Each row is a point on a tangle of strands that fork, close into loops and nearly touch. The rows are in no order.
In the rows, 128 means zero.
Points whose rows are less than 69.8 apart are linked; no others are. Some points are linked to none.
j_694: [158  93 136 123 174 131  89 124  70 103 126 162  54 101 141 155 135 134
 134  98 129]
j_74: [118 108 103 120 117 102 145 157  90 113 102 109  87 103  88 143  86 105
 139 108  87]
j_404: [ 95 135 136 166 159 142 158 176 169 165 159 110 132 139 135  87 118 139
 128 140 124]
j_342: [153 122 170 110 154 120 104  62 117  87 136 199 189 121 117 144 140  99
 184 147 159]
j_229: [ 68 143 120 150 110 130 163 159 139 169 134  81 119 124 101 121  99 151
 108 129 119]
j_290: [187  87 141 127 170 138  71 116  84 102 134 190 138  89 122 147 103 117
 184 135 144]
j_81: [177 107 146 127 133 115  80  88 120 112 133 174 166 111 126 163 109 128
 157 134 139]
j_701: [147 127 146 122 107  92 112 111 139 132 117 121 156 143 131 167 110 118
 109 104 112]
j_920: [ 96 134 126 161 157 147 146 174 167 130 202 119  99 153 149  87 151 177
 134 147 115]
j_583: [ 62 197  73 127  92 169 209 160 127 170 139  75  72 182 145 109 132 148
 154 169  99]
j_550: [ 99 160 113 119 118 101 161 146 148 134 115 111 140 140  99 107 127 102
 106 104 137]
j_828: [ 74 136 123 144 114 125 174 162 138 179 153  84 111 148 124 117 112 154
 102 145 106]
j_329: [112 133 145 135 120 142 157 139 184 142 178  96 111 179 160 125 146 124
  95 147  90]
j_140: [115 159 108  89 166 109 105 116  77  86 121 144  63  99 134 127 181 145
 123  87 170]
j_816: [117 174  45  78  92 110 171 180  79 122  71  83  99 117  91 120 153 109
 153 108 135]
j_130: [ 83 195  94 115  99 137 187 168 156 168 132  68 109 176 131 109 155 141
 115 149 134]
j_396: [121 166 100 111 137  89 124 111 125 141 117 154 170  77 106 102 144 149
 150 113 174]
j_493: [138 143 138 113 134  77 102  87 125 143 122 154 173 103 116 146 110 149
 136 109 126]
j_930: [105 154  62  86 109  99 162 177  64 115  77  85  79 118  99 124 140 114
 158  99 110]
j_788: [171 128 124 110 139  83  85 111 100 100 111 147 118 139 134 169 117 128
 135  80 105]
j_377: [104 111 137 168 147 140 148 179 143 156 188  99  98 149 159 118 113 179
 125 154  91]
j_836: [157 133 127 108 160  93  83  88 111  98 125 173 142 117 117 134 129 125
 162 104 142]
j_741: [116 133 157 123 142 117 122  71 134 119 130 179 200  94 114 109 144 120
 167 153 171]
j_69: [183 115 146 123 102 111  90  96 137 119 109 131 163 152 145 177 124 105
 102 110 124]
j_43: [121 132 116 109 140 127 134 126 138  91 103 138 127 107  87  91 145  91
 110  84 152]
j_367: [108 183  66  85  98 114 173 169 112 139  93  90 120 132  91 114 134 104
 144 113 134]
j_928: [ 88 166  86 154 119 174 170 179 153 145 185  87  86 152 147  77 176 189
 127 150 150]
j_600: [163 100 131 112 125 113  91 138  85  95 121 131  79 111 121 176 111 103
 112  99 111]
j_790: [154 114 162 107 186 142  82  68  81  82 156 201 102 122 130 142 154 139
 190 139 155]
j_68: [159 138 142 120 156  94 105 103 132 106 116 169 152 126 119 135 126 114
 144  87 130]
j_182: [198 101 106 115  91 124  60 113  88  91  93 136 101 131 137 210 137 125
 103 108 142]
j_817: [149 106 122 121 165 110 107 139  62 103 126 153  57  95 117 137 129 126
 129  88 124]
j_900: [144  85 189 166 135 179 112 122 170 136 155 130 163 129 169  93 133 132
  99 173 136]
j_132: [154  99 157 165  96 146 104 123 150 180 136 126 171 109 148 153 100 156
  92 158 134]
j_394: [132 139 103 114 162  96 127 147 118 119 116 142 128 109  93 103 121 110
 148  79 137]
j_633: [148 127 149 100 146 118  73  83  61  78 124 154  60 112 131 164 163 141
  98 108 146]
j_511: [133 103 161 154 115 117 115 124 145 165 132 131 163  93 120 153 100 148
  96 132 130]
j_176: [147 131 132 101 203 121  94  91  62 105 139 183  70 119 146 151 145 171
 187 117 128]
j_617: [ 94 136 146 140 103 121 147 131 162 157 152  97 130 139 141 131 127 139
  77 145 102]
j_529: [148 111 144 143 107 129 123 132 170 159 150  94 127 172 160 167 116 120
  94 155  86]
j_868: [142 143 114 101 182  99  95 104  69 108 127 180  89 107 129 138 147 162
 191  98 136]
j_12: [ 73 152  88 116 102 140 200 154  98 151  96  95 115 153  92 126  75 116
 154 158  67]
j_212: [129 126 161 135 136 109 118  87 137 139 141 164 187  84 113 124 124 145
 146 142 147]
j_648: [190  89 149 123 123 162  69  68  82  88 118 192 146 100 137 161 132 134
 162 165 180]
j_980: [103 112 193 131 138 167 144  75 162 133 136 138 189 130 175  63 162 130
 122 147 134]
j_489: [153 106 144 118 162 128 102  98 122  74 112 169 129  99 104  91 138  92
 130  90 166]
j_141: [193  87 163 136 101 164  82  75 144 115  87 148 201 141 173 144 122 123
 133 153 176]
j_76: [131 121 131 124  94 112 136 137 132 114 112 110 122 124  94 154  97  84
  97 106 113]
j_958: [ 86 147 146 126 122 126 156 113 175 135 132 105 154 141 162  73 179 139
  87 128 144]
j_879: [131 140  72 130 158 108 157 181  98 130  85 107 127 131 103 100 116 136
 186  85 117]
j_322: [133 113 176 114 122 132 110  52 130  87  98 165 187 100 122  94 135 111
 135 112 159]
j_991: [125 148 112  89 117  67 117 130  94 104 113 119 110 123 105 153 123 110
 112  84 107]
j_262: [111 146  78 136 142 102 167 179 113 134  81  89 132 143 111 112 102 123
 171 104  97]
j_60: [166  99 137 111 130 124  97 121 102  83 117 142  84 116 113 157 122  87
 105  95 135]
j_636: [217 103 125 133 128 123  58  94 105 108 113 168 142 141 140 184 121 135
 152 122 142]
j_734: [184  90 117 148  89 128  79 131 120 148  95 130 152 117 135 198 103 142
 112 131 130]
j_638: [185  91 145 138  90 152  78  84 139 117  81 139 181 128 156 158 122 121
 109 136 168]
j_294: [ 66 176 103 140  87 170 179 158 163 160 160  72 104 145 131  89 175 162
  98 145 163]
j_573: [172  83 185 145 122 175  99  96 160 143 133 144 201 134 195 118 135 134
 132 199 149]
j_810: [ 94 145 145 130 134 113 137  97 142 141 120 143 185  87 108  90 137 139
 112 122 164]
j_33: [ 91 132 122 139 110 144 174 154 145 153 136  90 117 150 108 136  87  98
 116 152  87]
j_849: [114 109  96 100  85 109 149 145  82 123  88  97  96 127  87 160  73 102
 140 133  44]
j_904: [147 149 110  98 165  91 104 114 117  82 112 150  86 129 120 124 148 104
 137  71 151]
j_184: [159  86 157 165  89 165 121 147 158 134 189 106 101 156 180 138 142 166
  78 175 111]
j_808: [185 104 142 140 115 122  65 110 134 152 116 155 198 117 153 179 107 144
 147 160 150]
j_800: [197 111 124 113 137 103  57 102  95 111 110 158 115 140 138 187 116 134
 142 110 113]
j_884: [ 81 132 120 139 104 163 164 131 169  97 184  97  80 161 145  58 199 165
 102 134 144]
j_588: [ 58 166 118 115  87 156 186 127 160 150 148  90 104 161 126 124 133 110
  82 167 105]
j_780: [ 97 132 115 155 137 169 145 171 165 109 210 112  70 162 148  81 159 174
 126 147 121]
j_772: [130 102 150 162  74 158 132 144 162 170 152  91 114 138 150 165 120 136
  79 162 116]
j_915: [162  87 124 165 130 126 123 177 113 142  98 103 143 132 123 160  61 126
 150 121  70]
j_58: [133 101 177 140 118 144 128  87 150 113 101 131 175 119 131 100 127 103
  98 117 153]
j_350: [ 92 126 167 143 161 156 154 100 181 131 146 136 187 125 163  50 169 131
 130 148 145]
j_483: [ 80 152 108 153 128 137 163 156 157 176 162 103 124 130 122  93 130 173
 114 138 156]
j_9: [119 133 134 144 191 121 133 160 149 165 153 134 176 133 146 104 100 149
 160 151 104]
j_211: [166  95 170 123 114 151  96  60 101  93 114 180 190 104 121 156 123 108
 178 168 173]
j_283: [177  88 165 153 127 142  99 118 152 131 119 156 192 123 149 132 104 119
 123 155 146]
j_122: [ 84 134 115 140 114 146 181 157 144 165 152  94  97 173 124 130  97 112
 119 160  65]
j_593: [ 89 150 128 148 125 140 169 155 181 151 148  96 120 161 124  98 131 111
  97 128 114]
j_321: [108 121 110 111  95 103 164 145 102 140  94  87 120 144  98 172  74 100
 139 131  47]
j_135: [163  98 190 118 114 144  94  50 111  90 107 178 186 100 128 123 136 113
 154 130 167]
j_157: [112 209  89 135  96 162 187 182 154 177 130  64 110 164 146 105 170 147
 137 136 144]
j_797: [162 125 130 100 165  94  77 104  88  87 121 156  81 141 134 163 135 125
 149  83 122]
j_192: [110 124 160 137  82 145 150 128 157 158 160  95 109 152 152 156 129 138
  71 158  96]
j_739: [138 117 143 146 149 118 118 130 163 151 145 136 165 128 126 115 106 122
 115 126 117]
j_28: [140 163  82  98 150 104 121 134  97 115 101 145 114  85 100 104 172 142
 148  85 187]
j_606: [ 96 173 126 130 132 120 160 119 180 146 126 101 166 141 147  75 172 141
 104 121 160]
j_668: [164 101 150 138 129 121  98 109 114 109 112 159 134  96 103 138 111 105
 117 107 144]
j_911: [ 87 148 100 126  98 130 186 161 121 155 115  90 108 152  88 138  74 101
 130 154  73]
j_761: [148 127 145 115 202 144  80  86  62  95 146 193  67 118 147 148 153 146
 175 132 145]
j_944: [180  98 141 163 109 155 112 144 167 149 121 113 154 157 161 158 106 103
  85 153 131]
j_82: [203  85  96 120  99 139  58  91  89  96  87 147 120 126 137 195 134 139
 124 118 165]
j_551: [ 88 156  84 105 103  91 172 158 114 143  98  80 120 141  90 130 107 112
 137 119  84]
j_324: [179 121 133  99  81 112  75 101 100  92 103 135 116 123 130 191 136 116
  88 104 140]
j_494: [135 142  92 112 183  80 108 125  93 115 109 156 135 104 115 122 130 142
 180  95 133]
j_328: [166 116 171 114 143 133  98  62  91  59 138 199 161 115 114 147 142 106
 195 164 159]
j_823: [137 100 102  93  86 117 128 140  75 106  96  99  78 115  96 187  92  92
 132 123  55]
j_671: [139 135 140  98 184 136 102  78  86  74 130 191  83 109 133 111 176 131
 145 114 168]
j_865: [ 80 156  91 152 134 126 172 181 136 185 127  79 133 130 139  99 124 180
 148 134 119]
j_718: [ 92 150 112 150 122 129 157 148 151 159 132 112 148 106  87  93 124 123
 106 119 169]
j_654: [132 109 111  84  91 122 120 143  64 108 111 118  75 103  92 174 104  83
 112 119  84]
j_646: [110 153 145 143 125 121 141 127 169 166 141 111 140 134 140 117 132 144
  91 129 119]
j_127: [127  94 114 135 109 101 136 157 105 138 112 104 117 117  99 164  77 111
 126 103  78]
j_267: [ 62 155 104 127 100 125 181 153 137 176 149  73  95 149 136 133 120 168
 107 149  92]
j_872: [186  86 114 125 124 156  62 129  69  94 104 145  56 117 155 198 139 132
 105 120 139]
j_716: [131 128 152 106 193 146  94  83  82  93 144 186  58 117 147 136 168 140
 137 124 157]
j_469: [100 137 152 143 163 160 150 118 186 142 168 137 158 129 160  52 174 152
 128 164 162]
j_941: [129 135 114 109 151  93 110 107 105 112 124 171 130  74  97 113 138 133
 144  95 154]
j_22: [ 73 155  91 164 128 145 182 177 146 182 156  87 104 145 137 102 125 180
 131 135 142]
j_678: [107 113 152 143  77 162 158 133 162 134 184  91  76 159 148 140 132 136
  86 173  86]
j_562: [183  79 149 155  91 160 105 124 160 131  94 125 168 154 144 151 105  97
  91 142 147]
j_651: [ 89 169 100 130 120 129 169 155 173 156 153  82 110 161 147 100 165 151
 114 137 132]
j_85: [ 91 137 158 131 130 136 143  90 185 137 156 116 154 135 176  62 189 151
  99 148 133]
j_750: [141 143  94 106 168  86 117 145  97 117 104 141 111  98 105 119 134 126
 158  77 126]
j_420: [123 164  82  89 156 109 109 135  78 106 108 148  79  84 120 113 187 141
 151  81 178]
j_762: [182 117 149 110 135 116  73  83 102 104 122 196 152 110 126 176 131 137
 174 127 144]
j_190: [130 143  98 126 147 120 145 150 136 119 104 136 138 113  89  85 139 100
 135  88 159]
j_502: [136 134 126 108 155 113 120 110 136  81 107 158 129 112 100  84 146  90
 128  82 167]
j_105: [122 129  91 127 151  94 147 164 118 132 104 113 132 139 114 127  96 114
 150  97  77]
j_305: [156 118 163 133 147 122  98 102 142 154 150 165 204 117 150 141 105 128
 163 170 122]
j_952: [209  83 102 123 100 147  51  82 107  88  80 164 151 130 152 171 126 151
 135 135 185]
j_848: [ 63 147  97 149 125 174 194 184 142 152 164  87  78 184 136 106 121 146
 144 160 103]
j_504: [ 97 138 105 153 159  95 151 153 126 179 126 122 168 104 125 105  99 173
 163 123 123]
j_468: [173  85 173 156 121 167 102 115 170 149 150 134 173 138 183 124 128 140
 110 175 137]
j_159: [155 114 150 152 137 117 118 138 157 149 136 121 152 146 139 147  87 105
 116 112 100]
j_88: [135 170  77 114 144 105 126 140 116 133 100 150 152  79  95  97 160 148
 159  92 178]
j_520: [141 113 176 150 134 154 129 115 183 123 130 119 169 159 153 107 119  85
  87 127 124]
j_892: [ 67 156 114 133 100 145 173 145 141 154 177  93  75 159 140 116 148 174
 102 147 105]
j_886: [191 102 141 141 143 119  78 117 119 129 120 170 166 105 124 152  94 118
 155 120 132]
j_47: [ 96 117 123 149 107 152 158 162 134 134 199  92  50 178 155 136 125 163
 139 167  62]
j_895: [124 116 126 132 105 107 141 149 127 144 124 112 136 131  95 154  87 103
  98 118 105]
j_609: [163 109 153 103 135 119  75  84  87  72 120 168  93 102 118 153 148 133
 113 107 156]
j_147: [106 139 162 132 135 107 127  95 152 156 135 157 180  86 122 103 135 154
 118 138 146]
j_438: [129 100 192 166 141 163 129 108 167 146 150 148 179 117 150  82 122 130
 123 169 136]
j_484: [126 154 119 131 162  87 135 134 153 146 116 127 158 139 123 112 112 124
 138  98 125]
j_792: [ 65 166  76 129 106 155 210 172 117 172 110  81 109 159 103 111  94 123
 156 157  95]
j_298: [122 119 127 151 160  92 129 148 125 167 126 135 169 104 116 128  83 155
 162 114  99]
j_748: [153 120 116 123  83 115 128 138 118 133 101 108 125 146 115 195  84  97
 113 131  68]
j_293: [163 116 132 104  75 110  90 111 104 102  95 120 115 129 113 192 110  88
  80 112 108]
j_93: [126  94 114 117 159 107 121 151  63 104 111 134  46  87 123 149 123 119
 141  96 108]
j_826: [144 171  65 124 152 103 148 168 114 158  93 119 156 113 114  85 140 144
 183  85 151]
j_815: [189  88 137 151 136 123  88 135 128 142 118 145 163 111 123 164  87 126
 135 124 119]
j_699: [179  84 164 129 113 147  89  69 117  83  97 176 158  99 119 134 127 121
 133 121 167]
j_170: [133  89 150 159 101 163 124 160 158 136 202 103  82 151 163 130 130 172
 104 166  96]
j_53: [152  97 133 155 114 127 115 146 140 163 116 105 154 149 135 173  87 110
 111 132  95]
j_712: [131 147 153 105 166 119 108  66 108  75 132 198 181 117 107 117 151 106
 196 139 166]
j_112: [ 72 137 102 156 108 161 165 176 139 131 206  96  47 173 148 126 131 174
 132 163  87]
j_405: [ 96 138 138 141 112 158 183 144 178 139 148 102 111 167 114 111 114  86
  87 149 118]
j_432: [200  83 133 132  79 136  61  83 114  98  77 145 166 127 143 166 131 136
 113 125 178]
j_316: [160 103 139 117 178 123  80 122  75 106 135 179  82  87 133 146 126 139
 165 117 137]
j_252: [165  97 193 138 117 160  99  71 153 127 120 165 223 134 180 127 129 117
 149 185 146]
j_441: [146 147  70 116 170  95 139 171 101 126  88 122 141 104 114  91 138 143
 201  86 138]
j_253: [ 63 162 123 135  96 155 173 136 166 154 153  82 112 130 130  85 164 152
  79 140 158]
j_207: [ 91 167  99  68  94  87 143 143 103 111 106 108 106 114  87 133 134  97
 107 100 132]
j_446: [ 96 121 136 169 119 170 159 161 166 125 207 109  71 164 149  99 130 149
 108 157 117]
j_876: [189  87 156 116 115 153  81  73  77  77 124 197 165 103 123 170 133 124
 190 183 178]
j_974: [154  87 157 170  77 166 123 139 172 153 155 100 125 150 169 146 133 150
  75 164 123]
j_522: [ 77 130 135 128  89 155 169 135 169 111 178  89  88 166 151  89 179 142
  79 148 126]
j_189: [167  89 134 154 134 118 101 159 113 142 112 131 146 118 119 159  70 121
 140 122  82]
j_757: [146 101 122  92 114 124 104 135  68  95 107 124  51 103 117 186 127  92
 109 111 105]
j_416: [113 131 129  86 126 109 103 125  86  74 119 131  49  99 115 142 155  97
  87  92 154]
j_204: [131  97 155 173 129 153 130 164 170 163 195 114 112 149 156 130 118 168
 108 159  91]
j_738: [170 103 161 123 112 127  70  62 101  84 105 168 131 102 124 148 143 133
 117 109 166]
j_709: [111 122 107 131 116 114 157 156 120 153 115  90 132 158 119 164  81 114
 127 128  51]
j_877: [135 128 135 145 184 114 110 142 143 158 147 160 188 123 134 105  99 129
 161 151 123]
j_811: [116 149 121  92 188 118  94 103  68 106 127 171  51  94 136 127 186 153
 126  98 176]
j_18: [ 72 169  87 113 106 106 172 155 138 156 118  83 125 147 103 123 112 121
 120 126 107]
j_945: [121 138 109  70  93 115 139 139  93  91 112 129  82 124  82 158 105  69
 104 127  95]
j_332: [179 109 164 131 128 130  82  93 135 147 132 170 210 127 155 164 105 132
 161 179 141]
j_165: [119 179  97 120 148 103 145 139 153 152 114 133 175 129 123  97 140 126
 143 105 151]
j_897: [116 114 148 146 122 122 129 120 147 132 122 130 152  92  95 115 105 115
  89 103 140]
j_166: [101 124 129 145 128 133 146 143 143 143 127 122 142 105  93 102 105 117
 102 104 143]
j_115: [112 109 195 129 143 153 125  55 138 111 118 164 224 105 146  94 152 101
 163 161 151]
j_932: [135 113 187 153 147 146 112  94 149 140 151 174 210 113 154 125 123 121
 158 179 140]
j_894: [ 62 186  75 129 102 174 214 160 122 173 122  80  95 175 127 112 101 138
 155 177  92]
j_957: [156 101 161 135 116 125 106  96 136 112 112 148 173 104 111 128 116 107
 108 117 146]
j_547: [122 146 124  95 180 122 101  83  96  82 137 196  96  97 121 114 169 134
 174 115 176]
j_430: [ 85 127 115 170 135 143 157 181 153 152 188  93  90 164 153  98 137 178
 136 148  95]
j_839: [130 111 145 146 127 108 115 128 126 147 127 131 152  87  98 136  95 136
 110 114 128]
j_967: [ 94 145 109 150 153 115 162 169 136 188 122 100 158 120 129  97 117 188
 154 128 124]
j_805: [ 74 179 107 111  76 131 168 141 156 147 113  82 142 125 110  99 156 129
  84 128 161]
j_936: [135 129 149 103 201 134  90 102  63 110 126 150  37 128 165 164 154 161
 119 101 120]
j_543: [154  92 189 129 128 158 105  69 116  99 118 178 216 119 133 142 126  99
 187 182 157]
j_781: [148 137 118  92 182  92  97 107  85  83 120 151  71 140 137 137 160 132
 148  78 140]
j_218: [130 122 155 108 156 134 103  70 115  57 101 172 139  91 107  83 167 105
 137  94 172]
j_178: [136 121 124 142 154  96 132 157 121 135 114 113 145 141 115 149  79 121
 150 104  75]
j_837: [ 55 154 128 124  90 137 168 130 162 148 129  86 134 140 115  92 156 128
  67 135 152]
j_366: [ 70 155 131 120  87 144 177 134 160 131 167  86  87 172 148  99 163 122
  80 166 116]
j_277: [122 132 156 117 143 121 121  71 143 107 113 166 197 103 111  89 141 118
 149 123 163]
j_306: [ 97 134 135 137 127 134 150 143 178 128 188 106  88 174 163 113 157 151
  92 146  98]
j_219: [ 89 185  93 120  95 121 183 158 153 165 127  82 134 156 119 113 135 124
 111 125 127]
j_84: [ 67 160  87 137 119 161 202 171 152 155 148  89  94 172 125 103 120 116
 131 157 110]
j_662: [127 171  72 134 140 108 162 178 130 167  93  93 152 120 114  98 130 146
 170  91 141]
j_585: [102 130 150 135  98 149 157 126 167 127 125 108 128 155 114 118 107  74
  76 131 111]
j_271: [124 121 131 141 122 120 146 152 151 166 134  97 130 168 141 162  95 123
 115 128  55]
j_613: [140 111 128 146 141  98 115 141 116 165 128 139 160  92 109 138  90 143
 133 112 105]
j_579: [105 167 120 141 165 148 151 138 189 152 148 130 172 133 156  55 188 155
 134 150 163]
j_667: [ 97 155  74  86 106 102 169 162  80 121  84  94  99 123  80 128 109 106
 149 118  88]
j_523: [ 85 152 126 104  80 142 163 126 142 142 125  98 107 167 108 152  97  83
  82 161  76]
j_535: [ 98 154 114 132 134 119 159 150 172 146 126 104 136 147 119 117 120 107
 114 112 118]
j_546: [139 145 116 111 120  75 115 123 123 126 109 120 133 131 112 161 107 110
 120  89 102]
j_52: [193  89 123 147 105 120  66 120 124 158 103 137 182 109 152 189 100 152
 122 141 141]
j_969: [129 139 134 113  82 130 147 131 149 149 124  94 124 170 125 172  97  79
  86 152  73]
j_634: [173  94 143 152  83 138 101 125 142 157 112 115 156 114 142 181  99 138
  86 146 133]
j_487: [102 152 105 159 129 164 154 181 166 140 193 107  98 135 151  59 183 199
 136 150 163]
j_163: [204  85 147 127 126 164  67  82  81  78 115 183 107 100 141 168 145 150
 141 143 182]
j_408: [199 108 133 125 109 126  68 103 127 108  97 153 156 139 141 178 114 116
 131 122 140]
j_498: [137 148  99 102 179  81 112 111  93 111 129 183 132 106 126 129 140 145
 208 106 136]
j_853: [130  91 112 115 135 112 128 161  61 104 103 111  59 108 110 153 103 109
 130 102  87]
j_496: [107 119 144 158 184 117 140 176 142 175 151 112 162 137 152 102  90 172
 150 139  80]
j_368: [ 90 121 141 144 122 160 146 131 176 110 190 109 105 139 153  52 185 171
 111 151 142]
j_565: [131 126 125 102 116 111 123 127 112  81 102 135 109 113 100 124 137  83
  99  91 153]
j_620: [170  87 128 130 175 119  84 137  81 110 127 163 108  98 125 149 103 137
 161  99 111]
j_530: [186  72 111 130 151 134  71 140  51 104 102 132  70 110 156 195 112 134
 151 110 100]
j_940: [188  69 124 136 166 123  76 149  64 104 110 147  86 106 142 172 107 133
 172 112  96]
j_714: [162 113 165 107 166 134  94  64  86  64 154 204 131 120 115 155 154 122
 207 156 163]
j_38: [146 105 115 129 135  96 112 146  93 117 115 137 111 100 113 157 108 118
 151  96  85]
j_610: [180  93 168 136 113 163  98  69 133 113  99 166 216 141 173 147 125 115
 162 169 168]
j_820: [ 99 107 195 126 138 156 139  62 154 134 134 147 210 114 154  73 147 116
 144 156 143]
j_412: [114 185  79 137 124 118 172 173 145 177 105  84 142 137 116  97 136 139
 148 103 142]
j_7: [180  87 131 172 121 143 113 157 152 158 119 107 150 155 155 171  89 117
 109 156 106]
j_905: [141 109 165 111 136 149 119  48 107  67 102 179 171 100 122  81 159 103
 154 108 168]
j_215: [109 116 142 173 157 130 140 177 143 172 160 103 129 143 156 117  92 175
 137 151  77]
j_149: [ 98 155 123 129 124 126 154 141 182 142 178 102 107 159 162  91 175 162
 101 146 118]
j_922: [129 116 135 139 163 131 119 126 138 123 131 171 156  86  92  92 112 114
 144 126 151]
j_838: [140 140 140 136 177 105 111 124 152 136 138 172 175 121 120 115 113 109
 158 125 127]
j_971: [143 104 130 132 142 109 102 124 105 107 119 159 112  88 100 130 110 117
 119  90 136]
j_683: [135 134 122 126 166 100 113 131 149 143 124 149 158 124 109 119 102 117
 141 113 124]
j_569: [123 133 127  91 137 106  98 115  67  89 126 146  50  99 130 157 158 129
 103  98 136]
j_422: [ 97 147 108  78  93 108 140 138 107 102 106 111  99 118  75 147 121  72
  99 110 115]
j_542: [115 198  70 146 110 143 184 185 146 179 111  68 132 164 140 106 149 157
 154 123 142]
j_423: [120 131  99  85 128  84 118 138  73  95 110 113  75 107 115 150 132 115
 134  81 105]
j_771: [110 168 111 149 152 164 159 159 182 156 170 120 148 139 157  54 185 173
 139 156 162]
j_44: [109 150 138 135 143 137 149 130 173 132 112 126 165 132 113  71 133 105
 118 109 161]
j_537: [182  89 144 125 150 144  75 123  77  93 124 159  55 108 143 173 143 119
 114 109 136]
j_450: [ 86 124 130 148  92 168 167 148 160 129 196 103  59 174 135 124 131 137
  98 170  95]
j_521: [ 56 144 100 145 105 173 191 170 130 147 183  89  51 176 146 119 121 166
 135 173  88]
j_947: [122 154 105 142 158 132 149 147 167 123 106 133 157 128 105  66 144  88
 132 106 171]
j_558: [ 91 125 126 146 117 145 166 162 144 166 157  85  95 180 148 150  93 136
 123 161  46]
j_461: [147 127 127 122  94 114 129 125 141 144 124 101 126 163 130 190  90  91
  95 133  83]
j_938: [123 111 170 149 106 156 139 122 183 128 166 105 109 172 161 118 142 113
  78 153 109]
j_352: [ 76 164  93 148 117 149 197 185 146 173 120  71 117 162 111 110 112 128
 137 143 118]
j_618: [122 135 116  85 130 111 124 140 102  74 108 132  71 115 102 124 146  77
 105  84 147]
j_398: [120 117 178 146 168 145 127 106 164 144 152 163 194 106 147  94 130 122
 146 172 152]
j_664: [128 115 163 139  81 144 145 114 155 111 111 101 142 142 115 131 114  70
  68 122 125]
j_435: [105 175  76  78 105  89 137 156  88  99  95 100  95 113  91 127 154 103
 124  92 144]
j_260: [119 111 133 147 118 127 142 159 136 174 145  89 117 172 169 155 109 145
 113 153  56]
j_240: [137 105 126 165 150 109 133 170 128 157 112 102 153 147 136 139  69 132
 145 123  66]
j_232: [114 159  86  70 128  76 119 140  78  99 106 120  87 109 106 139 155 131
 129  78 141]
j_878: [150  90 159 148  83 156 127 116 159 118 105 108 152 141 127 134 109  95
  80 137 130]
j_491: [ 72 177  85 147  95 180 191 173 139 156 164  76  77 146 137 101 158 169
 126 154 157]
j_752: [102 153 145 129 142 128 146 108 183 139 175 128 133 141 172  82 182 167
 105 147 125]
j_150: [131 113 180 157 120 148 137 125 186 136 144 113 140 151 155 105 133 113
  82 139 128]
j_21: [167  90 113 120 135 127  70 132  54 107 107 128  45 116 149 195 126 134
 123 105 109]
j_228: [108 124 160 140 132 132 137 104 161 119 113 128 171 132 122  78 135  96
 100 104 146]
j_70: [102 154 131 134 146  95 141 123 178 165 140 118 161 136 141 108 144 150
 113 127 130]
j_27: [110 158 111 153 137 176 162 158 179 134 181 114 118 145 156  47 200 179
 125 145 161]
j_200: [162 117 111 108  67 110 108 129 104 124  97 112 121 142 118 204 101  97
 100 122  90]
j_528: [128 147 128  98 176 109 117  79 108  78 127 200 145 100 109 108 164 123
 193 123 172]
j_728: [107 156 119 128 143 104 144 116 149 155 119 139 179  80 102  95 138 147
 136 111 176]
j_726: [167 127 140 101 159 100  79  81  87 103 140 186 124 110 130 156 135 149
 164 115 134]
j_380: [ 73 162 116 102  81 153 187 127 142 157 142 100 101 167  99 131 105  90
 100 178  83]
j_268: [113 173  85 100 113 104 163 152 133 128  96 110 124 123  86 103 137 103
 122  98 141]
j_720: [106 173 106 125 144 107 151 124 170 169 120 117 159 129 127  93 158 149
 127 120 160]
j_296: [138 116 137 112 105 112 110 120 116  86 104 135 113 115  98 152 118  78
  99  93 125]
j_282: [ 72 155 111 151 114 135 166 156 144 164 136  89 138 119 101 105 118 157
 107 125 152]
j_274: [125 109 197 133 138 162 124  61 127  91 128 174 225 107 137 125 127  94
 184 172 161]
j_824: [195  74 142 133 137 145  61 107  81  87 119 176  79  96 142 159 131 133
 124 127 165]
j_284: [ 92 195  82  97  83 124 171 152 143 134  96  83 139 131  97 111 161  97
  95 123 163]

How many points has the smallest loop of links through each point below? Write 0 if it is on no loop.
j_824: 23
j_135: 15
j_408: 0
j_170: 13
j_613: 12
j_620: 8
j_712: 10

A piece is all that can be reached along the links. How many separate loops has the piece of each point below (a circle has one, a figure eight two, a Y none), and how many tips (points with one link)?
j_609: loops 4, tips 6
j_617: loops 3, tips 2
j_748: loops 1, tips 2

A fork is a point with three links, a tip a point with one. Leave the first point through the second and follow the links. Name the first fork or tip that comes.
j_971, j_668: j_190
j_944, j_562: j_130
j_367, j_268: j_683
j_140, j_420: j_322
j_662, j_826: j_68

Name the points in between on the shortest way along the links from the first point to the second, in order.
j_306, j_562: j_149 > j_752 > j_85 > j_958 > j_606 > j_720 > j_165 > j_484 > j_683 > j_739 > j_159 > j_53 > j_7 > j_944
j_808, j_504: j_52 > j_734 > j_634 > j_132 > j_511 > j_839 > j_613 > j_298
j_305, j_182: j_932 > j_398 > j_438 > j_900 > j_468 > j_573 > j_252 > j_610 > j_141 > j_638 > j_432 > j_952 > j_82
j_810, j_316: j_147 > j_212 > j_741 > j_277 > j_322 > j_135 > j_211 > j_876 > j_648 > j_163 > j_824 > j_537 > j_694
j_422, j_609: j_945 > j_654 > j_757 > j_600 > j_60 > j_296 > j_565 > j_618 > j_416 > j_569 > j_633
j_520, j_816: j_150 > j_938 > j_329 > j_306 > j_149 > j_651 > j_130 > j_219 > j_18 > j_551 > j_667 > j_930
